Each row is a point on a landscape with many valleys, with its height.
A ball rolls from a point to whichever of its 2 nearest points has the largest drop for the distance, and stops where none of them is lower. Distance is the straight distance between rows; heights are no part of it.
k_761 h=3.59: [-14 -13 -14  16  -1  14 -11  -2   5 -17   7 -11   0  12   2   5   6   9
  25  -7  -5  -3 -12 -10]
k_514 h=3.16: [-12  -8   4   4 -15  -4 -11  -2   6  12   4   1  -5 -13  19   8 -34 -28
   5  -3   1   9 -11  24]
k_356 h=1.25: [ 24 -12   8   0   3   8  30 -28  10  -4  -9  14   2 -10  -3  14   8   0
  -2   7   9 -18   7 -25]
k_426 h=5.45: [ -8   8  31 -12   4  -9 -20   0  25  -2 -26  14  -8  13  -2  -9 -32   0
   2  -1 -11 -10   8   1]
k_354 h=1.70: [ -3   0 -14   6   6  11 -22  -9  10  17  18  29 -14 -36  -5  10 -18 -10
 -37   8  -2  -5  -4   9]
k_936 h=4.13: [-18   3  -7  -7  28  24 -17  -6 -18  15 -26   4 -14  -5 -16  12 -10   6
  -2 -15 -17 -37 -14  -9]
k_177 h=5.59: [-19  16   9   2   7  -2 -28  -1  21  -4  -6  10  -7   1  -8  -3 -29   7
  -7   3   0  -8  -2   0]
k_905 h=5.01: [-21   3  19  24  -3   5 -15  -1  40  -9  -1   6  12   2  -3  -7 -28  -5
  13  19  14   6  -1  -3]
k_672 h=1.87: [ 15  -6  -9 -36 -11  -4   1  -7 -29 -11 -21  -6  -3  17  -5  -6  18   5
  -4  -1 -21 -25  28 -13]
k_346 h=4.50: [  9  -6 -17  13   7  -1  13  28   3   5  27 -34  27   9  -1  -5  20   7
  15  -6   4  29 -24  11]
k_720 h=4.00: [ 10 -15  -1  16   0   4 -10  -8  29   5   6   9   3 -41  23  24 -31 -14
  -3   4  27   1   3  17]
k_932 h=2.54: [ -1   6  27  -7 -12  -7   7  17 -35 -19 -25 -10 -21  26  12   0   3  -7
  21  -9 -39  -6  12   6]
k_637 h=3.74: [-11   7  -5  -6 -18 -15   2  -9   2  -5  23  38  10   4 -19 -10   7 -15
  -7  30  -8   7  22 -11]
k_248 h=4.01: [-14  10 -19  14  16   1  -8  -5  21   3  32   5  12 -18 -16  -1   7  14
 -18  23  20  14  -6   4]
k_758 h=3.62: [ -3  -2  24  -4 -16 -32   1   0  25  12   4   4  12   0  17  -7 -26 -27
   2  12  10  25  13  27]
k_539 h=3.44: [-20   4  24   8  20   5 -23  15   1  17 -31  -7 -29  -3   5   4 -29  13
   9 -18   4 -20 -14  11]
k_592 h=5.42: [ 11  -5 -14 -10  -3  11  16  -6 -30  18  -4   6 -24  -8   3   1  -6 -17
 -14 -24  -8 -15 -11   3]
k_299 h=5.55: [  1  -1   7   3  -6 -12  12  14 -10  21   3 -19  12 -25  19  11 -15 -12
   1   0  26  24 -19  38]
k_163 h=5.24: [-22  -2  12   9  -9  -5   3  10  -3 -26 -18 -11  13  16   0  -3   0   6
  36  17  -4   3  -5 -10]
k_460 h=3.18: [  6   1  29 -14 -15 -24   0  -7  25   8  -8  20   0  -3  12  -5 -31 -19
  -7  11  14  13  21  21]
k_849 h=3.48: [  7   1 -13  -8   2   0   2  -4  -8 -11  11 -14   6   3  -5  -5  26  21
   0  -8  11   5  -2  -2]
k_600 h=4.56: [ -8   5  24   1  -1  -8  -9  -8  29   1 -11  34   2 -12 -12  -4 -37 -11
 -14  29  18  -7  18   4]
k_389 h=5.30: [ 16 -12  -5  -1  11  16  21  -9 -21  18 -15  -8 -24  -5   3  13  -5  -8
  -4 -29   1 -27 -18  -3]
k_294 h=5.87: [  6  -1   5 -13 -11 -12 -12 -11  21 -14  -1  40   3  16 -10  -5  -9 -11
  -8  12 -29   0  32 -10]
k_992 h=3.27: [-17 -10   0 -12   0   8 -24   9 -21 -13 -27 -14 -11  15   1   2  12  22
  22   0 -18 -26   1  -6]
k_235 h=2.17: [  6  -1  -3 -13   9  14  17 -24 -17  14 -19   9 -10 -10 -16  15  -5  -3
 -12  -3  -6 -34  -5 -19]
k_370 h=6.40: [ 11   7  12  -4  -8   3  44   4 -29  -3   2 -14   9   3   3   3  19   4
   0   0   8  13   2  -1]
k_467 h=4.12: [ 21  -4 -24   4  -5  -1   2  11 -16  21  25 -12 -12  -2  10  -7  -8 -17
 -14 -26   3  24 -18  33]
k_464 h=3.26: [-39  10 -11  -4 -20  -9  -6   3 -22 -20   7  17  13   9 -15 -11   5 -12
   9  29 -18   2   4  -7]
k_771 h=5.72: [-36   9  -3  19   5   3 -18  -2   8  -2   7   3  -2  -5  -9  -2 -24  -2
   0   9   8   1 -15  -1]
k_915 h=5.57: [ 11 -12 -16   0  -8  12  12   6 -23 -11   5 -23  -6  19  12   0  20   3
  15 -22 -10   3   0   0]
k_671 h=0.34: [  5  -2  -5  -3  -6   6 -14 -12  10  21   6  37 -13 -27   5  12 -22 -28
 -28   3 -12  -6   6  12]
k_795 h=4.74: [  6 -20  -3  26 -10  10 -10 -18  39   2  19  17  -3  -2  18  19 -20 -26
   4   9 -15  18   4  -1]
k_664 h=3.53: [  7  -1 -13 -16  17   0 -15  -1 -15   1 -15 -11 -13   8  -8  -7  14  22
  -3 -19  -5 -24   3  -5]
k_336 h=4.10: [  2  10  -4 -18 -24 -24  15   4 -19   4  22  16  11  12   1 -23  14 -19
 -17   0 -12  25  26   1]
k_90 h=3.61: [-25   8   1 -19   2   1 -47   3   9 -14 -15  17  -2  18 -12  -6 -14   7
  -1  -3 -31 -18  12  -2]
k_910 h=4.04: [ -6   9   0 -12  29  14 -22  -9   5  16 -30   6  -7   0 -14   6 -19  -2
  -6 -14 -19 -30   1  -8]
k_127 h=4.60: [ -3  -4  21  14  -8  -6  16   7  28   2  -4 -11  25   4   9  -2  -5 -10
  22  10  24  20  -7  -2]
k_681 h=2.00: [ 22   1  10 -13  22  -2 -18 -14  28   7 -33  -3  -5   9  -3  -2 -11  10
   0 -15 -12 -21  16 -12]
k_603 h=2.19: [-11  13  25 -11   5 -10   1  22 -37 -10 -33  -5 -28  12   4  -5   2  12
  14  -7 -32 -16   6  14]
k_675 h=5.16: [  7  18  35  -8  -1 -17  13  10   5   5 -14 -14  14  -1  10  -4   1  14
   7   6  28  22  -4  15]
k_195 h=1.63: [-19  21 -18   1  -6 -20   2  28 -23   5  20  -9  10   2  -6 -18   7 -15
  -9   4 -17  25 -17  13]
k_277 h=1.83: [  0   3   8 -19   9  -4   8  12 -48  -2 -35  -8 -25   9   2  -3   9   9
   3 -14 -30 -30  14  -4]
k_220 h=4.58: [  0   8 -34 -19  -4   8  -7   7 -51   9  13  11 -16  -6  -8 -15  18  -7
 -16 -15 -14 -16  -3 -10]
k_954 h=3.13: [-21  13  13   0  24  -5 -24  20 -14  14 -20  -5 -36  -1  -1  -3 -17  19
   3 -18  -7 -12 -18  18]
k_609 h=4.88: [  4 -17 -35  -4  -2  20 -18  -5 -26  -8   8   0 -12  11  -6   2  19   3
   1 -14 -17 -24  -1 -10]
k_848 h=3.46: [-21   2 -18  -7 -24  -2 -10  -8 -18 -12  21  27  12  11  -8 -14  12 -16
   4  22 -22   0  17 -13]
k_689 h=2.44: [  6 -10 -12 -19 -35  -3  -1   7 -27 -18   7  -8   3  29  13 -15  19 -11
   3   0 -28   5  29  -9]
k_206 h=3.60: [ 12  -2  19 -12 -10 -11  22  -9   5   2  -5   0   2   8   6   1  -2  -2
   0  -5  10   8   7   2]
k_23 h=2.71: [ 10  -9  23 -14 -16 -14   7 -17  18  12 -18  28  -5  -6   8   8 -27 -29
 -14   9   0  -7  20   9]
k_5 h=4.15: [ 18  -7 -25  13  10   9   6   8   0  10  32 -25  24   1  -3  -7  24   9
  -2 -13  15  27 -19  10]
k_202 h=4.78: [-10  15   8  -5  15  -3   5  -4  -4  -4  -5  -6   3 -12 -12  -4  13  30
  -3   7  32  -3  -9  -2]
k_663 h=4.98: [ 15  -9   8  20  -4   8  13 -10  31  -8   0  -9  14   4  13   6  14  -1
  19  -9  25   1 -10 -19]
k_589 h=3.51: [-16   3  -2  25  -6   3  19  25 -26   6   1 -17 -12  -1  10   8  -9 -23
  19   0 -24  13 -26  15]
k_209 h=0.54: [-20  17 -10   2  -5 -14  -7  13 -17   3  16  -6  -7   3  -2 -13  -5  -7
  -1  -7 -17  19 -12  12]
k_244 h=5.20: [-12  -7 -30   8   3  19   3   4 -26 -12  19 -19   5  -4  -9   2  26  18
  11   3   9  -5 -18  -6]
k_783 h=1.51: [  6   1  -5 -26  -3  -3   8  10 -49  -8 -20 -12 -15   5  -4  -4  19  16
  -8  -5 -16 -27  11  -6]
k_599 h=1.32: [ 27  -4  -5   6  10   7  11 -15  18   6  14  -4   9 -12   5   9  15  10
  -8  -8  31  10  -7  -5]
k_194 h=4.05: [-12  -2   6  10 -20 -21   3  -1  21  16  16  10  14  -3   6   4 -23 -34
  -1  18   4  22   9  19]
k_199 h=4.57: [ 24 -11   8  26  13  11 -17  -9  45   5  -8  -7  -7 -22  23   7  -3   0
  -2 -13  32  -9 -10  -4]
k_662 h=6.27: [  7   6  25  10  12  -2  21  19 -16  -9 -25 -23 -10   2  14   5  24  25
  25 -10  13   1 -11  -2]
k_768 h=2.51: [ 21 -16   1 -15 -13   9  16 -19  -2 -13 -11  -1   1  16   2   4  11   1
  13 -11 -13 -16  18 -23]
k_67 h=3.95: [ 25   8 -12 -23  20  -5   4  17 -36   7  -5 -18 -20   3  -4 -17  15  22
 -19 -29   5   0  -3  17]
k_802 h=5.40: [-22   2   2  -3 -14  10   8   8 -39 -20 -19  -7 -10  12   0   4  10   3
  21  13 -24 -13   1  -5]
k_32 h=4.26: [  5  11  -7 -24 -21  -9   4  -6 -25  11   7  35 -11  -4  -6 -19   6 -20
 -23  -6 -16  -9  22  -9]
k_375 h=4.44: [ -2  15 -17 -15 -16   0   2   3 -48  12  14  21 -15  -7  -4 -20   8 -20
 -17 -10 -19  -7   2 -13]
k_982 h=3.20: [ -3  -1 -22  12   5  -1 -32  -4  31 -22  24  -9  19  10  -9  -7  15  15
   8  11  -2   9   7  -5]
k_324 h=2.86: [ 11   2  11  -4  -8  -2  24  19 -33 -14  -8 -20 -21  26  23  -4   9  -5
  14 -20 -30  11  12   9]
k_486 h=3.58: [-10   7 -15  15  16  -6 -18   1  25 -14  23  -7  23  -5 -11  -7  16  24
   3  14  20  16  -2  -4]
k_180 h=5.27: [ 42 -12  12  10  14 -11  -6  -8  49   7 -13  12  -7 -26  10   9  -1   7
 -23   2  15   7  21  -2]
k_733 h=4.73: [ 14  -8 -37 -17  -7  15  -3  -3 -45  -5  10   1 -13   3  -1  -2  22   0
 -14 -14 -12 -21   7  -8]
k_708 h=5.08: [-15   2 -11  -2  -8  -2   6  -1   2 -15  12  -9  37   5 -17  -3  26  14
  11  35  11   8   6 -13]
k_305 h=5.85: [  0   3  12  -1 -16 -13  35   0   0  17  11   4  20   0  -3   3   4 -16
  -3  19   9  22  -3   4]
k_722 h=5.32: [-12 -10 -15  24   7  22  19  13 -30  -8   7 -26  -3  -3   0  12  20  12
  27  -3   5   1 -26  -5]
k_921 h=3.63: [  1  -4  -6  11  21  10 -24  -6  34 -12  -1  37  -5 -12 -24   4  -6  18
 -30  25 -16  -2  22 -18]
k_79 h=4.51: [ 30 -10 -19   1 -12   5   9  -4  -4  21  23   2 -12  -9  18   0  -4 -22
 -19 -25   7  14  -9  25]
k_37 h=6.19: [-20   2 -10  25   7   3 -16  -4  30   6  24   9  12 -25  -5   9 -26  -8
 -10  24  22   6  -3  11]
k_169 h=3.06: [-24   3  -6 -14 -28  -6  -7   5 -31 -25  -5   2  12  16  -8 -15  19   0
   8  36 -19  -1  14  -5]
k_552 h=4.72: [ -5  -4 -15  16  -3  -1  13  24 -11  -5  16 -26  17   9  -5   1  10  -1
  19   3  -9  16 -18   2]
k_439 h=2.45: [-17  -2  -8 -10   3  19   2 -14 -28  -2  -9   9 -10  -6 -12  14   0  -7
  -2   0 -12 -34  -8 -18]
k_865 h=4.81: [ 25 -17 -13   8 -10   2  17 -11   9  10  27  -2   1   0  15   7   6 -22
  -4 -18   6  23  -3   9]
k_825 h=3.81: [-16  -6   0  25   1  13   6   1   7  -3  -1 -20   1   3   4   9  -3  -1
  29  -5   3   4 -22  -8]
k_239 h=2.95: [  7 -20  -2 -11 -25  10   0  -7 -12 -25 -12 -23   4  26  10   0  25  12
  22  10  -9 -13  17 -19]
k_724 h=3.07: [ -7  -4 -15  -6  29  16 -27  -4  -9 -11 -19 -16 -10  -1 -12   0  20  36
   8  -2   9 -38  -4 -19]
k_148 h=2.62: [ 16  -8   0  12  16   6  -5 -16  32   2   3  15  -7 -20  -1  12  -5   7
 -16   2  10  -7   1 -13]
k_349 h=6.06: [  4   1   7   5  -4 -10  24 -10  16  16  21  16  23 -10  -9  10   6  -8
  -8  29  29  24   5   7]
k_440 h=5.05: [  1 -11 -30  -5   6  18  -4   3 -37 -12   8 -19 -11   5  -7   1  24  22
   6  -9   3 -13 -10   1]
k_371 h=2.04: [ 10   1 -12  11  19   8  -1 -13  23   2   8  -3  -3 -21  -1   8   6  16
 -11  -5  32  -9 -14  -9]
k_357 h=3.15: [ 23   0  23 -14 -13  -9  31   7 -18  -7 -11 -16  -4  23  21  -3  11  -2
   6 -22  -7  12  18  -1]
k_817 h=6.45: [ 11   3  17 -19  -5  -4  36  -8 -29   1 -12  -4  -3  -2  -1   6  12   7
  -7  -4   6  -9   6 -12]
k_765 h=3.14: [ -5 -19  -3 -11 -11  15 -22  -7  -7 -20 -26 -12  -2  20  -2   4  16  15
  23  14  -9 -33  10 -22]
k_175 h=2.68: [  0  20 -29  -1   7  -8   1  36 -33   9  26 -18   7   2  -3 -22  15  -2
 -14  -9  -9  29 -17  26]
k_99 h=2.99: [-28  13 -11  -4  -1  13 -37  -5   4  -1   7  27  -6  -3 -15  -3 -21  -3
 -18  -1 -23 -11   0  -4]
k_469 h=4.03: [  2   5  -7  11  10 -11  -2   9  28   3  27 -12  43   0 -11  -7  26  13
   3  17  24  22  -3  -3]
k_58 h=5.33: [-25   0   4   9  -8   1   6  10 -24 -23 -11 -14  -2  11  -2   6  12  15
  28  14 -10  -5  -7  -3]
k_624 h=3.83: [-10   7  22  -6  -3  -8  11  -4   4  -8 -15  -2   2   5   1  -3  -7   5
   8   7  17   2  -3  -5]
k_44 h=2.73: [ 25 -20 -11  -9 -12  15  15 -16  -7 -20  -1 -15   8  14   3  10  31  11
  13  -3   1 -17  15 -23]
k_246 h=4.27: [  3   8  24  -8   8  -9   8 -15  26   1 -21  25   3 -15 -12   0 -17  -1
 -15  25  27 -15  11  -2]
k_437 h=3.91: [-27  -5   9   6  23  21 -10   9 -22   1 -33  -3 -22  -1  -5   9  -7  18
  16 -12 -14 -37 -16  -4]
k_181 h=3.80: [  6   3 -23   1  10   5   7   6  -8  -3  29 -23  23   2 -10  -5  33  18
   0  -1  20  15  -9   3]
k_107 h=4.83: [ 12 -14  10  18 -10  -4   9 -13  35   2   6  -6  12   3  15   8  -4 -12
  14   0  18  16  -2  -7]
k_123 h=4.79: [-14   2  24   7  -7  -7 -13  -6  29  -1  -7  15   3  -6   2  -1 -35 -10
   1  22  18   0   2  11]
k_732 h=3.86: [ 20  -1 -19  -8 -10  -6  19   5 -11  -2  30 -10  15  17   5  -9  26  -3
  -5  -9  -3  24  15   4]
k_606 h=5.71: [ 23  -4  15  -9  -6 -20   1 -16  33  -1  -1  33   0   5  -7   0 -10  -6
 -13  15  -7  11  29  -2]
k_450 h=4.42: [ -4   6  -7  16   0  -7  26  43 -21   0  14 -27  13   5  -1   0  14 -11
  14   4 -22  18 -22  20]
k_363 h=3.73: [-30   4  17  11  21  17 -18  11   2   5 -35  -1 -12  -2  -4   6 -18  19
  13  -9   2 -35 -16 -14]
k_877 h=3.04: [-14   5   4  12 -13   5  11  13 -37  11  -6   4 -28  -1  11   6 -15 -24
   7 -12 -26   4 -25  12]
k_890 h=3.19: [ -3   1 -24  -7   1   3   3  -8 -20  -4  20  -1  -1  -1  -8 -10  17   0
 -10  -6   1   1   0  -1]
k_222 h=2.55: [-18   0   0   8 -16   9   0   3 -17  17   1   5 -15  -6  11   3 -27 -32
   0 -13 -15   4 -22  16]
k_869 h=5.31: [  8  -7  24  -4  -5 -10 -12 -12  35   1 -18   7  -6  11  16  -1 -24  -8
   3 -11  -4  -2   8   2]
k_948 h=4.59: [ -9  13  -2  -7  12   3  11  -4  -9   9  14  -3   6 -18 -14  -2  11  22
 -12  12  34  11 -12   4]
k_867 h=5.03: [ 23 -15   1   0 -19   7  36 -17   2   4  17  -1  10   7  14   9  12 -19
  -1  -9   2  14   9  -4]
k_267 h=6.35: [ -4   6  22  -6  10  -2  16   4 -15  -1 -30 -14 -12   1  -2  -1   9  23
  15  -4   7 -18  -5 -11]
k_274 h=2.64: [-17  -1 -18  -7   0  14  -2 -11 -25 -11  -3   0  -7  -3 -14   8  11  15
   2   6  -4 -28  -6 -14]
k_748 h=5.00: [ -2  15  13  -7   9 -12   7  -7  15  -7  -1  11  16  -2 -13  -8  16  22
  -2  19  32   3   6  -7]
k_531 h=3.10: [ -4  -4  -1   7   1  10  -9 -17  26 -14   4  17   3  -5  -9   4  -5   2
   0  12   0 -10   6 -15]
k_562 h=1.50: [ 15  -9   6  -2 -11   6  -9 -15  21  17 -10  38 -10 -21   8  19 -32 -32
 -25   0 -25 -11  14   5]
k_782 h=3.70: [  2  19 -15 -18 -16 -17   1  22 -37  -6  18  -3   2  12   3 -26  20  -9
 -16  -5 -19  21  19   7]
k_271 h=6.39: [  6   2  23 -20   9  -2  28  -9 -14   5 -36  -6  -7   0  -7   0   0   9
   7  -7   5 -26  -1 -18]
k_160 h=6.02: [  6  14  16   9  12   0  17  21 -15   7  -5 -27   4  -5   8   1  17  19
   6  -7  24  20 -26  17]
k_885 h=4.31: [-17   0  20  20  -2 -12  13  27  22   3  -8 -24  25   3   7  -2  -4  -7
  31  14   4  19 -23   4]
k_409 h=2.79: [ -9   6 -12 -10 -27  -4   4  13 -45 -20   6  -9   3  16   5  -6  23  -8
   1  16 -23   4  11  -1]
k_45 h=5.86: [ -1  11   9   7   7  -2  12  18  -9  18   5 -24  12 -19   4   2   0   8
   0   1  29  23 -28  23]
k_34 h=4.35: [-16  13 -21  -1  10   3   2 -12  -8   7  23   8   3 -21 -19   1   9  10
 -24  15  20   2  -9   4]
k_157 h=4.08: [-20  -3   9  34   3   3   6  24  16  -5  -8 -30  11   8   8   4   1   1
  37   2   3   8 -25  -5]
k_65 h=2.21: [  2   0  -3   1  -2 -10 -18  -9  21  -4  11  11  -2  14   3 -10 -10  -5
  -6  -6 -14  13   9   0]
k_319 h=4.17: [ 20   0  -9 -16 -10 -13  11  -7   2  -3  24  12   8  18   3 -12  16  -8
 -14  -8 -11  17  31   1]
k_128 h=4.84: [  7  15  20  -3   7 -21   3   9  18  11   7 -11  35   5   0 -10  10  14
   4   9  31  31  -3  11]
k_77 h=3.75: [ 15   4 -16 -18  33   1  -5   9 -27  12 -15 -17 -23   2  -8 -13  12  28
  -7 -29   7 -19  -8   9]
k_26 h=3.12: [  1   4   2   1  17   4 -34  -2  39  -7  -5  27  -1  -4 -18  -2 -20  13
 -23   8 -22 -13  18 -10]
k_944 h=2.50: [ 10   3  10 -10  28   3 -32  -8  31   1 -32  14   0   6 -10  -5 -21   3
 -11  -4 -26 -17  19 -10]
k_256 h=4.09: [  1  10 -13 -17 -11 -16 -10 -13  -8  -4  14  33  -2   5 -13 -12   5 -12
 -21   6 -20   0  21  -8]
k_698 h=3.35: [ 27   1  27 -22  -6 -11  22  -6   5  -2 -20 -10   0  19  14  -8   7   6
   7 -22   6   3  18  -2]
k_947 h=2.87: [-20  -5 -17  -7  15  23 -26  -4 -17 -12  -7  -4  -8  -1 -14   7   8  21
   7  -5  -4 -37 -10 -15]
k_931 h=3.32: [  4   2 -10  -6  24   5 -10  -3  -2  -2  -8 -11 -11  -5  -7  -2  13  29
   3 -14  16 -20 -11 -10]
k_365 h=5.54: [ 12  -5 -10  -6  -9   5  16   3 -31   1   2  -4 -14  11   7   0   6  -6
  -4 -26  -9  -3  -2  -1]
k_361 h=2.88: [-22   2 -18  -4  -7   4  -7  -3 -27 -15   7  -2   0   5 -11  -2  12  10
  -1  11 -10  -8   0  -6]
k_559 h=3.02: [-10 -12  -1 -13   6  16 -22   1 -15  -5 -26  -3 -15  18  -1   4  -1   4
  12 -16 -32 -26   3  -9]
k_679 h=5.84: [-32   2 -18  17   3  10 -28   0   7   5  26   8  -3 -11  -7   2 -20  -8
  -7   4  -5   2 -20   7]
k_492 h=5.18: [ -7   1   7  -3  -4  -4  19 -12   1 -12   2   6  25   1 -13   1  20  16
  11  26  25   3  10 -17]
k_402 h=5.28: [  7  -4   7   3  -7  -8  11  -4   6  16  11  -5  10 -20  21   9 -15 -11
  -1  -2  27  18  -2  26]
k_298 h=2.43: [ -2  11   8 -22  13 -11  -9   0 -15  15 -24   1 -20   1  -9  -8 -12   7
 -11 -18 -14 -18   4   5]
k_496 h=4.34: [ 19 -14   0  22   8   4 -15  -4  42   3   4  -3   3 -31  29  14 -10  -5
   0  -5  37   5  -5  13]
k_898 h=2.49: [ -6  10 -20   2   4  12 -33  -9   4   7  20  31 -14 -16 -10  -1 -12 -12
 -29  -3 -12  -3  -3  -3]
k_369 h=4.02: [  5   2  -1  21  -5   2  29  35 -17   9   8 -30   1  -4  10  10   2 -19
  17  -4 -16  23 -25  28]
k_309 h=5.02: [ -7  -7 -10  17   9  14 -14  -7   9  13  11  -7 -13 -16   6  12 -21  -1
  -4 -13  18  -7 -24   4]
k_611 h=5.12: [ 10  -5  21  16   4   2   7  -5  29  -2 -25 -10  -3   4  18   1   2   2
  17 -16  25 -12  -9 -14]
k_597 h=3.47: [ 14  11 -19  -3   1  -6   9  28 -24  23  29 -15   3  -5   3 -16   4 -10
 -19 -14   2  33 -17  34]
k_422 h=6.28: [ -3   1   3  20   2  -3   4 -11  30   7  17  14  14 -24   0   9 -10  -5
  -9  28  31  15   3   6]
k_327 h=5.04: [ 18 -14  11  13 -12 -10   8  -4  27  13  10  -6  17  -9  25   9 -10 -22
  11  -1  24  24   4  18]
k_142 h=1.57: [-14   2   1  -1  -5  -4 -17   5   5  -1   4  -4 -10  14   6  -9 -13  -2
   6  -8 -13   9  -5   6]
k_108 h=3.82: [-20  10  12 -20  15   4 -32   1   1   2 -30  17  -5  13 -17  -1 -25  -4
  -6  -8 -31 -28   7  -8]
k_179 h=2.80: [ -7   0 -17   8   1  -5 -36   1  29 -19  21   4   5  20  -4 -10  -4   7
   6  -1 -17  10   9  -3]
k_893 h=6.29: [ 20  17  15   4   7   4  40  24 -39  -1  -1 -27  -3   5  12   6  20   4
   1  -9   3  20  -8  18]
k_390 h=3.65: [ -6 -13  -3  14  -8  -1  -7  -8  15  11  14  13  10 -30  22  20 -36 -29
   1   4  18   4   0  21]
k_544 h=4.52: [ -3 -12  -1  14 -20   0   5 -18  20   3  19  24   0   2   7   8 -15 -30
  -3   7 -16  11   5   0]
k_289 h=2.07: [  9   1  12 -13   9  -3  -2  -6   2  10 -16   0 -16   2   4  -5 -17   2
  -6 -17  -9 -11  -1   3]
k_594 h=3.55: [ 13   2 -28 -13 -11   3  15   3 -32   2  33  -4   9   7  -5  -9  29  -4
 -17 -10   0  14  12   1]
k_866 h=2.77: [  6 -11  -5 -14 -11  11  -8  -8  -9  -6 -13   5  -6  20   0   6   3  -3
  10 -15 -32 -22  12 -16]
k_337 h=4.06: [  0   7  31  -8   4  -6   6 -15  18   2 -30   5  -1  -9   0  -2 -15   4
  -2  10  26 -13   0  -9]
k_147 h=1.45: [ 23   2  13 -20  15 -14   4 -13  17   8 -23   0  -3  -1  -6  -5   1  11
  -9 -12   6 -15  14  -7]
k_701 h=4.99: [  6 -18   6  23  -3  18 -24 -14  41  -1  -2   8  -6  -8  19  18 -33 -17
   2  -9  -7   1  -3   3]
k_916 h=4.93: [ 22  -8  11  15  18  -5 -22   2  46   7 -14  26  -3 -35   5   5 -19  15
 -30  19  20   1  22   0]
k_462 h=5.14: [ 12 -13  13   6 -21  -2  38  -5   5   1  10 -13  18  22  14   4   7 -18
  16  -3  -3  20   5  -6]
k_529 h=6.00: [-15  -2 -23  20   7   9 -22   0  17  12  33   0  -1 -27  -5   4 -16  -9
 -13   9  13  11 -20  19]
k_740 h=5.41: [ -3  16  33   3  -7 -21  26  20  -2  -1 -15 -20  18   9   6  -3  -3  -1
  16  14   0  28 -10  17]
k_398 h=5.15: [-28   4  17  16  -2   2  -7   0  21 -20 -11  -1  11  15  -6  -8 -17   0
  28  14   6  -2  -7 -14]
k_709 h=4.33: [-12   1  10   0 -19  -8   3 -11  11   4   9  18   4   3   0  -1 -19 -26
  -1  12  -5  13   4   4]
k_941 h=2.18: [ 17 -11  -6 -26 -24 -11  -1  -5 -14 -14  -1  -3  -1  29   8  -9  17  -1
   2  -9 -24  -6  31 -13]
k_478 h=3.30: [  5  17 -28 -12  -3 -15  -7  24 -33  -2  25 -12   0  10  -5 -25  18   4
 -12 -12 -13  28   2  17]
k_747 h=4.16: [ 12  17 -23 -20   8 -10  -6  21 -43   2   9 -11 -22   4  -3 -20  17  10
 -19 -23  -3   8  -1  17]
k_667 h=1.80: [ 13  -3   3  -7   7   6  18 -27   6   9 -14  17  -2 -20 -11  13  -6  -7
 -18   8  -4 -27   7 -19]
k_973 h=2.78: [ -5   8   2 -13  25  -3 -20  12 -23  11 -23  -6 -32  11  -7 -10  -8  16
  -7 -27 -18 -15 -10  15]
k_212 h=5.63: [-11   7  14   3 -12 -22  33  24  -3   7   4 -10  30   5  -5   1   0 -11
   4  24  -2  27  -9  12]
k_442 h=5.17: [  7  -8  18  19   1   3 -17  -7  45  -1 -14  -1  -8   1  21   5 -27 -12
  11 -12   7  -2  -1  -5]
k_10 h=1.82: [ 36 -12   9   1   6   7  25 -25  23   8   0   5  -1 -16   6  17  13   3
  -7  -5  19  -3   5 -16]
k_344 h=4.07: [-14   3  -6   4  -4 -10  14 -11  13  -6  24  26  19   2 -21   0   7  -4
  -4  29   4  13  12  -4]
k_272 h=5.44: [  6 -11  -4  13  -1  14  19   7 -11 -11  -1 -27   2   9  10   8  24  13
  24 -15  11   6 -19  -8]
k_796 h=3.31: [-25   9  -2  -7 -11   3 -34  -3  12 -12   1  33   1  13  -7  -3 -19 -11
  -6   5 -31  -3   8  -6]
k_764 h=3.37: [ -8 -16 -12  11  -9  17  -3 -19  13 -18   8   4   7   9   0  11   5  -1
  17   6  -9 -14  -2 -24]
k_906 h=5.19: [  3  -8 -11   5  10  20  12 -13 -11  12   5  -9 -20 -13  -2  11  -7   0
   1 -14  12 -16 -25  -4]
k_482 h=4.55: [  1   0   8  25  18   8 -22  -3  43  -3  -7  26  -3 -31 -12   5 -20  14
 -29  30  17  -6  14  -1]
k_184 h=6.18: [ 18  15  18   3  12   0  29  23 -31  -7 -12 -30  -7   2  10   6  28  26
  13  -9   8   9 -11  15]
k_342 h=4.37: [-24   1 -20  12 -13  -7   7   1   7  10  33  17  21  -2 -18  -1   2 -27
  -3  30  -7  13   0  -5]
k_871 h=5.48: [ 31  -4  19  -1   4 -14  -1 -10  48   4 -11  17   2  -9   6  -3  -4   4
 -13   5  14  11  23  -2]
k_838 h=5.25: [ 10  -4  20   6   6  -3   2   7   6  -7 -24 -19  -7  13  17  -3  13  16
  25 -26  15  -5  -6 -11]
k_590 h=4.92: [-18  -4 -19  10  -2   0   3  10   4 -12  17 -24  29   6 -12   0  17   8
  19  14  -4   7  -7 -11]
k_674 h=4.82: [ 10  -8   1  11  17  11 -23  -5  28   8  -3  -8 -21 -15   9   4 -15  11
  -3 -19  18  -8 -12   3]
k_727 h=2.23: [  7 -10  23  -7  -9   2 -15 -14  31   8 -17  28  -8  -6  11  13 -42 -28
  -9   3 -13 -11  15   9]
k_132 h=4.43: [  4   7  15   6   3 -14   8   9  27   8  16  -5  47  -1  -5  -4  20   9
   6  25  35  26  -4  -4]
k_506 h=4.11: [  5   2  -4  14  17  -2 -17  -7  32  -4   6  36  -1 -24 -24   5  -5  18
 -34  32   6  10  22  -8]

Where does a ball stop that starts at each point below?
k_869 => k_671
k_127 => k_599
k_592 => k_222
k_910 => k_671
k_600 => k_783
k_462 => k_783
k_708 => k_222
k_916 => k_147
k_848 => k_783
k_77 => k_356
k_936 => k_147
k_212 => k_209
k_202 => k_209

Call two points neighbours if one is among the 2 nearest of the other. Go from one point of each pair to the other, from neighbour to neighbour, staying as low as possible. Name the highest point that can't be avoided.
k_356, k_671 => k_294
k_783, k_599 => k_462
k_175, k_599 => k_747
k_209, k_222 => k_552
k_147, k_671 => k_936
